Each row is a point on a landscape with many peaks, with its height.
From any point a climber takes the steepest step (rise divided by distance) to one of its 2 nearest points. It stops when none of these is higher. Distance is the straight distance between rows; heights are no part of it.
k359: -13, 8, 13, 4, 17, -1, 17, 6, -10, 23, 22, -10, -5, 4, 16, -30, 13, -5, 9, -19, 10, 17, 10, -11, 10, -2, -16, 20, 15, 9  (h 66)
k673: -31, 11, -11, 37, -17, 6, 6, -41, -16, -21, 7, -28, -13, -25, -35, 5, -1, 9, -21, -21, -29, -7, -15, 4, 33, -23, 4, -8, 25, -15  (h 584)
k137: -25, 2, -4, 1, 1, 10, -12, 9, -5, -1, -6, 20, 16, 5, 15, -15, 13, -7, -15, 22, 4, -31, -48, -3, -12, -23, 15, -9, -48, -10  (h 154)
k584: 19, -9, -6, -22, 7, -36, 5, 10, 9, -7, -6, 7, 4, -2, 22, -14, 22, 0, -26, 13, 20, -17, 23, 28, -22, 6, 0, -14, -6, 14  (h 387)
k353: -38, 16, 5, 1, 8, 21, 2, 22, -8, 31, -19, -17, 7, -4, -7, 6, -10, 3, 9, -30, 7, -4, -29, -12, 10, -42, 9, 18, -31, -16  (h 527)
k759: 19, -22, 6, -17, 34, -47, 28, 8, 6, 2, 0, 7, -10, 6, 8, 2, 20, -12, -5, -1, 10, -9, 19, 37, -19, -18, 22, -7, -21, 11  (h 347)
k986: -29, -12, 0, 12, 0, 25, 20, -27, -10, -18, 34, -10, -35, 3, -13, 2, -16, -7, -4, -3, -3, 35, 11, -31, 43, 6, -8, 41, 20, -14  (h 336)
k311: -36, -12, -9, -9, 31, -13, -12, 16, 7, 30, -32, 1, -9, 0, -12, 9, 17, 12, 8, 7, 3, 1, -28, 6, -33, -6, -2, -9, -33, 24  (h 159)
k998: 44, -3, -3, 12, -3, 15, -20, 24, -20, -7, 31, 6, 22, 9, -16, 15, -42, 6, 5, 4, -10, 3, 22, -18, -20, 35, -35, -14, 49, -2  (h 745)
k141: 2, 0, -21, 19, -7, 14, 21, -19, 1, -6, 6, 14, -16, 3, -14, 6, -27, 1, 0, -23, -7, 31, 28, -23, 60, -7, -5, 39, 30, -21  (h 378)
k533: -32, 4, 5, 14, 4, 11, -28, -5, 30, -30, -16, -5, -18, -11, 28, 4, -19, 12, -1, -22, -25, -9, 3, -14, -10, -11, 1, -20, 1, -3  (h 529)
k352: -41, 22, 13, -11, 17, 21, -15, 18, 17, 11, -8, -2, 1, 10, 29, -10, -17, 4, -16, 5, -11, 7, -43, -15, 15, -40, -13, 3, -34, 16  (h 192)
k988: 41, 6, -15, 31, -18, 25, -12, -3, -24, -29, 29, -23, 19, -14, -22, 13, -41, 10, 7, -1, 9, 24, 17, -13, 3, 26, -15, -3, 45, -18  (h 647)
k14: -12, -3, -12, -4, -4, -16, 20, 6, -28, -4, -4, 2, -31, 19, -6, 0, -7, -27, -8, -22, 3, -5, 28, -2, 11, -11, 21, 12, 3, 0  (h 370)
k131: -35, 0, -27, 9, -8, 15, -9, 7, -16, 5, -9, -14, 2, 13, 13, -6, 3, -19, 6, 15, -3, -6, -54, -4, -9, -39, 11, -2, -31, 0  (h 177)
k798: 10, -3, 28, 3, -10, 27, 15, 21, -2, -6, 41, 19, 5, 22, 14, -20, 5, -11, -16, 31, 12, 10, -10, -9, -5, 12, -13, 21, 4, -11  (h 285)
k781: -9, 13, 18, 8, 9, 14, -13, 31, 23, 15, 4, 8, 13, 11, 47, -1, -1, 7, -4, -2, 1, 7, -30, -13, -9, -25, -17, -2, -11, 16  (h 214)
k732: 9, -4, 26, -23, 31, -21, 27, 20, 8, 22, -23, 17, 4, -9, 12, 15, 13, 22, 5, 34, 12, -13, -13, 28, -14, -27, 5, -1, -35, 27  (h 393)
k817: 24, -13, 32, -34, 5, -29, -10, 33, 31, 13, 15, 20, 15, 14, 19, -4, 29, 3, 8, 35, 2, 0, 6, -2, -10, 7, -5, -9, -23, 24  (h 309)
k344: 27, -3, 7, -35, 17, -24, 16, 20, -23, 26, 4, 15, -13, -9, 23, -20, 5, -25, 6, 10, 13, 2, 52, 11, 2, 8, 6, 0, 6, 23  (h 425)
k43: 48, 0, 9, 2, -9, 10, 13, 3, 7, 20, 20, -7, 46, 5, -44, -15, 22, -1, -13, 13, 23, -1, 6, 1, -23, 41, -23, 20, 6, -20  (h 291)
k839: 3, -5, -8, 0, 9, 8, -12, -15, -16, -13, 19, 34, -11, -18, -27, 12, 4, -22, -6, 28, -12, 1, -26, 25, 0, -8, 27, -10, -15, 8  (h 241)
k919: 26, -11, -10, 12, -20, 21, 24, -33, -20, -17, 3, -16, 24, 9, 11, -26, -19, 2, -4, 0, 28, -1, 39, -20, -3, 34, -27, -10, 33, -24  (h 533)
k33: 18, 8, -19, 30, -10, -8, -1, -32, 2, -18, 2, 6, -8, -18, 5, 18, 21, -8, 12, -19, 4, 1, 2, 19, -9, 16, -2, -7, 16, -4  (h 398)
k850: -30, -2, 2, 6, 0, 24, -28, -12, 34, -38, 15, -23, -6, 20, -5, -4, -22, 5, 4, 10, -55, -24, -30, -18, -17, -16, -16, -14, -7, -9  (h 660)
k816: 21, -15, 22, -8, 6, -1, 1, 24, 13, -21, 10, 16, 5, 39, -10, 0, 15, 7, -27, 35, -8, 7, -11, 2, 4, 5, -1, 16, -8, -3  (h 350)
k624: -10, 14, -18, -24, -11, -4, 0, 33, 13, 35, -14, 8, 6, 24, 2, 10, -8, -4, 17, -12, 9, 22, -15, -23, -17, 7, -2, -11, -31, 11  (h 43)
k309: -2, 6, 2, 13, -24, -5, 1, -2, -10, 19, -17, -26, 28, 18, -17, 0, 27, 16, -11, 9, 3, 1, -7, -2, 8, 24, -8, 7, 11, -20  (h 221)
k834: 13, 5, -29, 20, -25, 2, -20, -7, -18, -29, 9, -21, -5, -7, 11, 1, -23, 14, 3, 7, 5, 22, 7, -5, 0, 29, -9, 16, 25, -1  (h 566)
k176: 12, 7, 34, -11, 18, 2, 26, 4, 5, 37, -9, 14, 16, 11, 0, 2, 28, 10, 6, 31, -1, 1, -17, 13, 8, -8, -11, 2, -5, 12  (h 446)
k50: -52, -2, -26, 5, -27, 22, -24, -14, -1, -17, 5, -31, -28, -5, -21, 5, 3, 0, 12, -19, -33, -7, -28, -16, -24, 2, 9, 6, -22, -8  (h 92)
k414: -11, 19, -27, 2, -35, 6, 20, 9, -11, 19, 19, -37, 11, 0, -16, 5, -2, -12, 15, -40, 22, 7, 1, -7, 3, 26, -3, -1, 13, -21  (h 53)
k362: -11, 8, 15, -13, 38, 7, -6, 5, 27, 1, -36, -4, -4, 7, 2, 8, -23, 5, -7, -1, -10, 2, -48, 15, 13, -40, 12, -1, -40, 17  (h 167)
k697: 21, -9, 23, -7, 18, 0, -14, -17, -3, -20, 15, 6, -7, -11, -18, -27, 6, -2, -32, 16, 13, 15, 33, -2, 13, 30, 19, 24, 22, -6  (h 458)
k689: -3, 14, 13, 4, 9, 19, 1, 8, -8, 3, 2, 33, 1, 0, -7, 16, -9, 16, -9, -10, -7, -11, 11, -3, -7, -15, -2, -17, 16, -9  (h 243)
k299: 18, -3, 50, 28, 9, 4, -15, -4, 6, -18, -8, -31, 11, 4, 12, 15, 5, 33, 22, 3, -29, 12, -3, -8, -16, -6, -13, 0, 53, 9  (h 689)
k441: 34, -17, 30, -29, 14, -29, 25, 35, 30, 23, -15, 18, 26, 11, 24, 14, 45, 20, 16, 37, 12, -4, 9, 20, -22, -14, -6, -5, -34, 26  (h 344)
k211: 8, -12, -14, -5, 9, 0, 24, -19, -15, -17, 2, -18, 3, -1, -21, -34, -15, 4, -16, -21, 24, -4, 25, -10, -4, 27, -20, -8, 32, -18  (h 578)
k298: 15, 1, -10, -3, -11, 1, -17, -25, -21, -7, 26, 37, -16, -16, -45, -6, 0, -26, -21, 15, -1, -5, -6, 9, -4, 27, 22, 5, -3, -9  (h 292)
k891: 28, 8, 0, -2, 1, 41, -18, 19, -19, 6, 44, 14, 11, 4, -4, -3, -38, 25, 3, -17, 4, 18, 23, -31, -16, 10, -26, -9, 57, -14  (h 658)
k180: 16, -39, -7, -34, 42, -48, 30, -9, -3, 22, -9, 19, -2, -27, 13, 0, 24, -9, -6, 5, 28, -15, 55, 36, -6, -26, 13, -1, -33, 20  (h 333)
k70: 27, -14, 11, -5, -15, 15, 13, -15, -5, -7, 15, 7, 18, 1, 6, -20, 11, -14, -15, 23, 36, -18, 29, -2, -21, 45, -27, -18, 28, -7  (h 479)
k576: -8, 20, -11, 7, 0, -21, 6, -4, 7, 12, -4, 16, -37, -36, 2, 22, 0, -1, -6, -14, -3, 16, 3, 31, 9, 21, 17, 0, -2, 29  (h 518)
k240: 31, 18, 25, -8, -9, 40, 28, 11, -12, 12, 45, 20, 4, -1, -8, -2, -34, -4, -3, -13, 20, 6, 38, -17, 5, 22, -25, -16, 53, -13  (h 580)
k688: -12, 0, 0, 24, -36, 31, -34, 7, -14, -30, 24, -42, 11, -5, -22, 4, -19, 19, 6, 14, -24, -2, -20, -28, -14, 25, -19, -2, 21, -16  (h 132)
k329: 18, -3, -13, -1, -8, 10, 14, -3, 3, -18, -1, 15, 18, 5, 13, -3, -6, -17, 2, 19, 10, -19, -25, 20, -39, 14, 5, -7, -10, -4  (h 304)
k459: 28, 0, -18, 14, -5, -6, 1, -12, 13, -6, 29, 7, 20, 5, 9, -8, -11, -13, 2, -12, 12, 6, -5, 14, -21, 25, -13, -14, 8, -6  (h 351)
k210: 10, 13, -7, -20, -8, -24, -2, 30, 26, 23, -12, 10, 9, -8, 29, 6, 15, -4, 7, 6, 26, -1, 10, 19, -60, 23, -25, -14, -13, 34  (h 18)
k173: 44, -14, -5, 33, 22, -34, 3, -21, 0, -27, -1, -24, 13, -14, 5, 6, 4, 20, 21, -24, -11, 18, 22, 7, 4, 7, 5, 13, 60, 9  (h 699)
k420: -43, 1, -13, 18, -25, 23, -47, -15, -10, -31, 28, -37, -14, -15, -10, 4, -9, 22, 16, -1, -52, 0, -11, -22, -12, 5, -12, 0, 7, -17  (h 112)
k636: -27, 12, -36, 21, -17, -4, -12, -14, -5, -8, -8, 7, -44, -26, -5, 18, -4, 0, 1, -7, -36, 17, -5, 13, 14, 0, 10, 16, 7, 15  (h 582)
k539: -41, -8, 4, 23, -19, 28, -13, 2, -3, -8, -15, -17, 19, 15, 0, -10, 2, 37, -6, 1, -23, -16, -20, -23, 6, -40, -17, -22, 11, -23  (h 187)
k223: 15, 11, -16, 23, 0, 0, 6, 15, 41, 0, 1, 5, 18, 23, 37, 10, 3, 9, -1, -10, 0, 19, -26, 6, -12, -17, -15, -10, -9, 12  (h 238)
k430: -13, 11, 5, 3, 42, -18, 6, 4, 14, 22, -26, 17, -17, -41, 27, 4, 3, 7, 1, -33, 3, 11, 11, 10, 23, -29, 7, 21, -18, 11  (h 102)
k461: -55, 9, 17, 1, 6, -10, 19, 11, -15, 18, -3, -11, -12, 12, -11, 12, 14, 8, -13, -24, 7, -15, -2, -6, 23, -23, 6, -6, 9, -20  (h 445)
k409: 14, -27, -10, -27, 35, -32, 26, -4, -28, 39, -5, 11, -7, -41, -5, -12, 0, -24, -3, -12, 23, -15, 40, 31, 5, -22, 38, 8, -18, 13  (h 366)
k220: -19, 1, 16, 12, 18, 2, -6, -12, 5, 4, -23, 31, -10, 0, 1, 14, 7, -8, 14, -6, -12, -28, -1, 11, 13, -22, 11, -25, -7, -1  (h 276)
k640: 32, -23, 8, -5, 7, -12, -7, -1, 0, -24, 14, -2, -2, 29, -8, -5, 7, 13, -32, 30, 10, 15, 38, -1, 14, 26, -7, 22, 14, -14  (h 407)
k331: -7, 8, -5, 19, -8, -5, -22, -17, 11, -29, -10, -21, -3, -6, 8, -11, -15, 21, -19, -6, -17, 18, -11, 1, 9, 6, -8, -3, 13, -8  (h 506)
k556: -7, 5, -3, -20, 36, -20, 6, 18, 36, 10, -25, 10, -5, -5, 17, 29, -11, 12, -18, -16, 5, -10, -13, 28, 0, -31, 18, 12, -56, 5  (h 141)
k672: 27, -5, -8, 7, 19, -24, 0, -17, 11, -29, -2, -12, 17, -12, -8, -26, -2, 4, 20, -31, -5, 8, 11, 21, -14, 5, 21, 14, 18, -6  (h 608)
k803: -19, 5, -30, -15, 15, -15, -19, 16, 15, 24, -47, 23, 7, -15, 4, 16, 16, 16, 21, 35, 6, -10, -29, 4, -28, -17, 21, -14, -63, 43  (h 139)
k529: -27, 7, -28, 39, -15, 18, -23, -26, -14, -44, -6, -16, -22, -31, -10, 10, -6, -1, -16, -8, -52, 11, -13, 7, 12, -21, 12, 2, 13, -13  (h 674)
k588: 16, 26, 22, -15, 27, 2, 12, -3, 19, 18, -17, 11, -20, 1, 27, -11, -16, 4, -3, -16, 8, 18, 9, 4, 22, -15, 14, 34, -6, 7  (h 82)
k982: 37, 4, 44, 5, -23, -10, -7, 27, -12, -5, -1, -12, 13, 26, 9, 0, 22, 12, 9, 45, -14, -13, -13, -11, -10, -5, -2, -7, 24, 17  (h 545)
k785: 18, -24, 3, -19, 18, 3, 17, -36, 7, -35, 15, 5, -12, 2, -17, -32, -15, -4, -25, -9, 30, 7, 38, -9, 3, 33, 9, 16, 33, -2  (h 519)
k531: 9, -28, 3, -26, 41, -27, -16, -1, 20, 1, -18, 16, -7, 20, 15, 2, 5, -7, 15, 8, -1, 9, -21, 15, 15, -16, 21, 4, -61, 17  (h 145)
k676: -8, -8, 5, 17, 23, -30, 4, -32, 1, -12, -18, 16, -22, -18, -9, 12, 20, -6, 2, 4, -20, -14, 20, 15, 24, 4, 13, -7, 11, 13  (h 311)
k169: -44, 1, 3, 15, -1, 24, 0, 3, -14, -20, 32, -32, -21, 8, -4, -10, -12, 5, -4, -6, -19, 21, -8, -14, 31, -19, 4, 29, 19, -24  (h 348)
k457: -4, -1, -46, 3, 19, -24, 7, -39, -15, -9, -19, 23, -15, -39, 9, -14, 2, -6, -11, -22, 8, -4, 6, 27, -3, -8, 33, 2, -3, 3  (h 482)
k890: 10, 8, -25, 13, -30, 3, 6, 15, 5, -3, -16, 1, 15, 6, 38, 1, 6, 6, 14, 6, 13, -1, -17, -4, -38, -4, 2, -12, -4, 11  (h 265)
k911: -28, -2, 6, 0, -7, 14, -38, -8, 47, -20, 0, -6, -21, 8, 16, 14, -4, 6, 10, 6, -29, 6, -10, -15, -4, 1, -8, -11, -29, 3  (h 581)
k55: -28, 26, -23, -2, -21, -5, 1, 26, 12, 24, -17, -23, 8, 11, 10, 2, 12, 5, -5, -27, 17, 4, -9, -18, 6, -7, -13, -11, -14, -3  (h 54)
k648: -66, -1, -17, 2, -32, 18, -13, -6, -17, -5, 17, -39, -18, -1, -16, -8, -27, 4, 28, -30, -11, -5, -18, -24, 5, -10, 6, -9, -5, -22  (h 76)
k961: -6, 14, -16, -10, -26, 28, -9, -4, -14, -14, -18, 4, -2, -12, -45, 3, -30, 16, -6, -26, -3, -17, 9, -8, -4, 16, 6, 4, 17, -37  (h 25)
k530: 44, 4, 25, -15, -11, -14, -22, 13, 12, -2, 2, 30, 29, 9, 24, -36, 12, -6, 1, 51, 12, 8, -2, -8, 2, 11, -1, 3, -6, 26  (h 279)
k163: -7, -12, 10, 0, 15, -22, 11, -5, 5, 0, -13, 0, -25, 28, -17, 12, 8, 0, -11, -13, -17, -2, 35, -1, 26, 2, 7, 10, 9, 1  (h 341)
k786: 41, -19, 2, 1, -1, -29, 7, -13, 7, -5, 1, 6, 11, -9, 8, -13, 20, 0, -28, 29, 20, -19, 34, 25, -30, 47, -19, -27, 16, 8  (h 429)
k716: -3, 9, 20, 27, -39, 25, -47, 8, -7, -15, 4, -40, 14, 15, 3, 10, -11, 13, 23, 25, -43, 3, -19, -27, 4, -9, -14, -13, 30, -12  (h 151)
k11: 30, 23, -16, 0, -18, -33, -18, 13, -4, 13, -9, -13, -10, -3, -6, 16, 3, 18, -18, -5, -8, 39, 30, 12, 24, 23, 4, 11, 20, 18  (h 432)
k730: -16, -4, -8, -19, -1, 6, 7, 15, -9, 34, -28, 34, 19, 6, 19, 2, 2, -36, -16, 9, 30, -46, -30, -1, -10, -25, 8, -15, -68, -3  (h 129)
k338: -6, 2, 17, 5, 32, 5, 23, -2, 9, 8, 15, -9, -20, -10, 7, -19, 11, -19, 2, -21, 17, 19, 11, 15, 27, -10, 15, 45, 8, 0  (h 63)
k69: 16, 5, -5, 0, -12, -42, -7, 5, 13, 0, -17, -4, -26, -19, 4, 33, 0, 30, -5, -4, -2, 8, 24, 20, 8, 5, 5, -4, 7, 31  (h 467)
k668: 26, 15, -18, 5, -16, -7, 4, -3, -9, 19, -1, -10, -10, 7, -22, 3, -12, 4, 4, -23, 0, 37, 29, -8, 45, 7, -4, 24, 21, -5  (h 406)
k429: 39, -10, 13, 26, 4, -21, -5, 0, -6, -10, -19, -39, 17, -5, 16, 20, -10, 35, 12, -9, -13, 9, 26, 2, -8, 17, -16, -17, 59, 14  (h 774)
k903: -6, 13, -22, -8, -2, -26, 3, 21, 29, 39, -22, 2, -7, -5, 22, 17, 15, 3, 21, -18, 18, 9, 5, 3, -23, 2, 2, -6, -17, 39  (h 31)
k800: -24, 2, 15, -16, 6, 4, 9, 1, -3, 26, -6, 11, -6, -4, 9, 5, 7, -33, 24, 18, 10, -9, -19, 1, -11, 8, 12, -3, -48, 20  (h 105)
k808: -34, 8, -24, -1, -37, 13, -7, 7, -4, 2, 10, -37, 1, 21, -5, 0, -7, -4, 18, -33, 17, 8, -6, -34, 20, 0, -2, -2, -13, -17  (h 64)
k373: -24, 1, 4, 11, -13, 17, -18, 9, -7, -13, 14, -10, 8, 34, 9, -7, 17, -10, 9, 29, -20, 5, -39, -11, -4, -27, -3, -4, -3, 0  (h 199)
k328: -26, -15, -11, -17, 13, -30, -12, -9, 7, 2, -35, -13, -6, 3, -11, 12, 15, 3, 3, 5, -20, -18, -18, 18, -18, -11, 28, -13, -22, 17  (h 178)
k405: 44, -21, 30, -6, -18, 32, 15, -3, -6, 9, 26, -23, 39, 9, -57, -13, 9, -15, -3, 23, 38, 2, 16, -27, -20, 43, -24, 18, 30, -30  (h 342)
k235: -6, -13, 5, -19, 24, -32, 19, -9, -18, 5, -3, 2, -22, -9, 5, -19, -5, -29, 5, -12, 18, -14, 50, 4, 14, -9, 24, -2, 2, 0  (h 397)
k736: -32, -3, -9, -19, 14, 3, 6, 3, -7, 8, 0, -3, -10, 7, -3, -7, -25, -8, 12, -29, -2, -15, -16, -4, 11, -25, 8, 4, -32, -10  (h 583)
k442: -20, -23, -1, -14, -8, 15, -6, -18, 13, -32, -5, -8, 0, 29, -20, -10, -17, -8, 2, 6, -27, -32, -29, -16, 0, 3, -7, -23, -10, -14  (h 760)
k255: -22, 12, -25, 9, -39, 3, 9, -16, -8, -5, 0, -24, -2, -19, -37, 4, -18, 18, -7, -42, 5, -5, 13, -17, 15, 26, -7, 11, 10, -26  (h 40)
k98: 6, -4, -12, -3, -6, 16, -2, -39, -11, -3, 21, 17, -21, -14, -27, -12, -9, -33, 5, 1, -2, 18, 9, -12, 28, 34, 5, 5, 10, -4  (h 343)
k53: 20, 10, -35, -9, -2, 5, 14, -25, -2, 19, 16, 6, -3, -11, -33, -5, -16, -16, 8, -21, 15, 20, 31, -14, 32, 42, -22, 9, 19, -16  (h 379)
k638: -1, 6, 20, 0, -14, 30, 4, 21, 9, -20, 36, 14, 11, 33, 13, -10, -4, -29, 13, 35, -12, -7, -35, -15, -5, -12, -14, 5, -11, -7  (h 233)
k971: -38, 17, 10, 7, 14, 3, 28, -5, -14, 27, 6, 3, -27, -13, 22, 1, 13, -20, 22, -11, 3, 4, -15, -3, -2, -2, 0, 21, -12, 19  (h 84)
k90: -16, -12, -9, 3, 2, -22, 10, 7, -14, 2, -20, -18, 12, 22, -13, -2, 23, 6, 4, 8, -11, -5, -14, 1, -15, 6, 2, -11, 11, 0  (h 200)
k879: -5, -22, 25, -29, 31, -11, -8, -13, -1, 20, -13, 19, -13, -1, 15, 4, 10, -33, 36, 17, 11, -15, -20, 11, 14, -23, 17, 0, -73, 15  (h 125)
k849: -11, 7, 12, 16, -10, 32, 7, -4, -14, -21, 5, 5, 23, 16, 0, -5, -16, 26, -21, -15, -11, -12, -7, -7, 26, -25, -12, -17, 32, -26  (h 211)
k709: -29, -15, -3, -9, -1, 14, 18, -23, -6, -13, 12, -1, 0, 9, -13, -22, -15, -11, -5, -22, 5, -14, -11, -17, 18, -2, 3, -14, -11, -21  (h 655)
k86: -23, 0, 16, 22, -32, 47, -21, 12, 5, -10, 18, -30, 28, 32, 13, -3, 7, 20, 14, -2, -33, -17, -20, -52, 0, -24, -21, -23, 17, -21  (h 168)
k889: -19, -2, 1, -16, 43, -16, -12, 2, 23, 20, -27, 24, -17, -23, 24, 29, -25, 5, 9, -41, -1, -6, 3, 13, 5, -42, 6, 2, -36, 20  (h 119)
k351: 16, 0, -24, -9, 18, -30, -4, -8, -10, -7, -19, -1, 6, -16, -7, -25, 4, 5, -9, -26, 10, -13, 14, 28, -13, -12, 32, 9, -1, -12  (h 538)
k318: 29, 16, 10, -18, -5, 26, 36, 12, 6, 3, 16, 36, -11, -9, -7, 6, -25, -14, -21, -5, 14, 10, 42, 12, -1, 15, -7, -2, 19, -8  (h 508)
k741: 50, -21, 12, -4, -11, 33, 8, -20, -4, -2, 47, -4, 15, -13, -19, -3, -13, -27, -16, 23, 34, 5, 52, -21, -22, 58, -35, -10, 41, -14  (h 416)
k587: 29, -6, 67, 7, -6, 3, -17, 1, 2, -27, 0, -13, 17, 18, 9, 24, 11, 9, 17, 24, -18, -20, 9, -2, -2, 16, -13, -8, 48, 5  (h 610)
k499: 13, -1, -16, -8, -14, -10, -9, 10, 3, 18, -34, 31, 17, -13, -3, 17, 19, 10, 4, 30, -8, -5, -29, 28, -36, -1, 20, -8, -45, 25  (h 118)
k364: 25, -10, 7, -16, 11, -21, -10, 8, 11, -20, -10, 13, 5, -1, 5, 3, -2, -1, 22, 29, -19, 4, -18, 27, 2, -18, 31, -2, -26, 13  (h 171)
k79: -50, 28, 10, 3, -11, 9, 0, 6, -5, 29, -16, -32, -10, -15, -7, 16, 2, 8, -12, -42, 7, -6, -16, -9, 45, -30, 11, 19, -12, -29  (h 483)
k363: 12, -15, -25, -21, 0, -17, 7, 13, 0, 20, -30, 46, 24, -12, 19, 10, 18, -8, -9, 29, 22, -38, -26, 26, -21, -27, 8, -25, -61, 24  (h 110)
k972: 6, 3, -54, 15, -3, -12, 2, -23, -12, 7, 1, 24, -14, -22, 5, -11, 10, -17, -12, -32, 7, -8, 7, 9, 0, 18, 7, -8, 0, -12  (h 440)
k784: 32, 3, 1, 8, -6, -9, -23, 0, -5, -21, 15, 21, 1, -2, -18, 16, 15, -10, 15, 29, -19, 14, -13, 29, 10, -10, 20, 9, -5, 12  (h 201)
k130: 9, 11, 8, -18, 11, 10, 26, 15, -24, 32, 4, 12, -8, -23, 5, 0, -2, -11, -8, -12, 12, 8, 54, 13, 9, 0, -14, 7, 27, 3  (h 455)
k719: 26, 2, 48, 4, -2, -1, 2, 23, 6, 22, -5, 5, 38, 9, 25, -5, 33, 6, 16, 35, -7, 3, -29, -9, -18, -10, -11, -8, 17, 22  (h 497)
k26: 29, 11, -1, 7, -25, 7, 6, 3, -7, 16, -5, 8, 31, 13, -34, -11, 15, -4, -13, 32, 25, 1, -33, 7, -2, 28, -10, 7, 3, -16  (h 249)
k522: -49, 0, 15, 10, -13, 19, 5, 11, -16, -8, 11, -12, -34, 11, 6, 11, 6, -4, -13, 6, 5, -3, -5, -11, 4, -3, -4, 4, 3, -20  (h 399)

Where does a climber stop that starts at each point below?
k971 => k529
k441 => k429
k131 => k211
k98 => k529
k338 => k429
k986 => k529
k223 => k429

Call two points neighbours if one is among the 2 nearest of the other. Go from one point of each pair to the other, from neighbour to neighbour, staying as high as possible. Name the lowest point that can't be avoided.
k998, k442 => k331
k211, k442 => k180
k211, k429 => k338
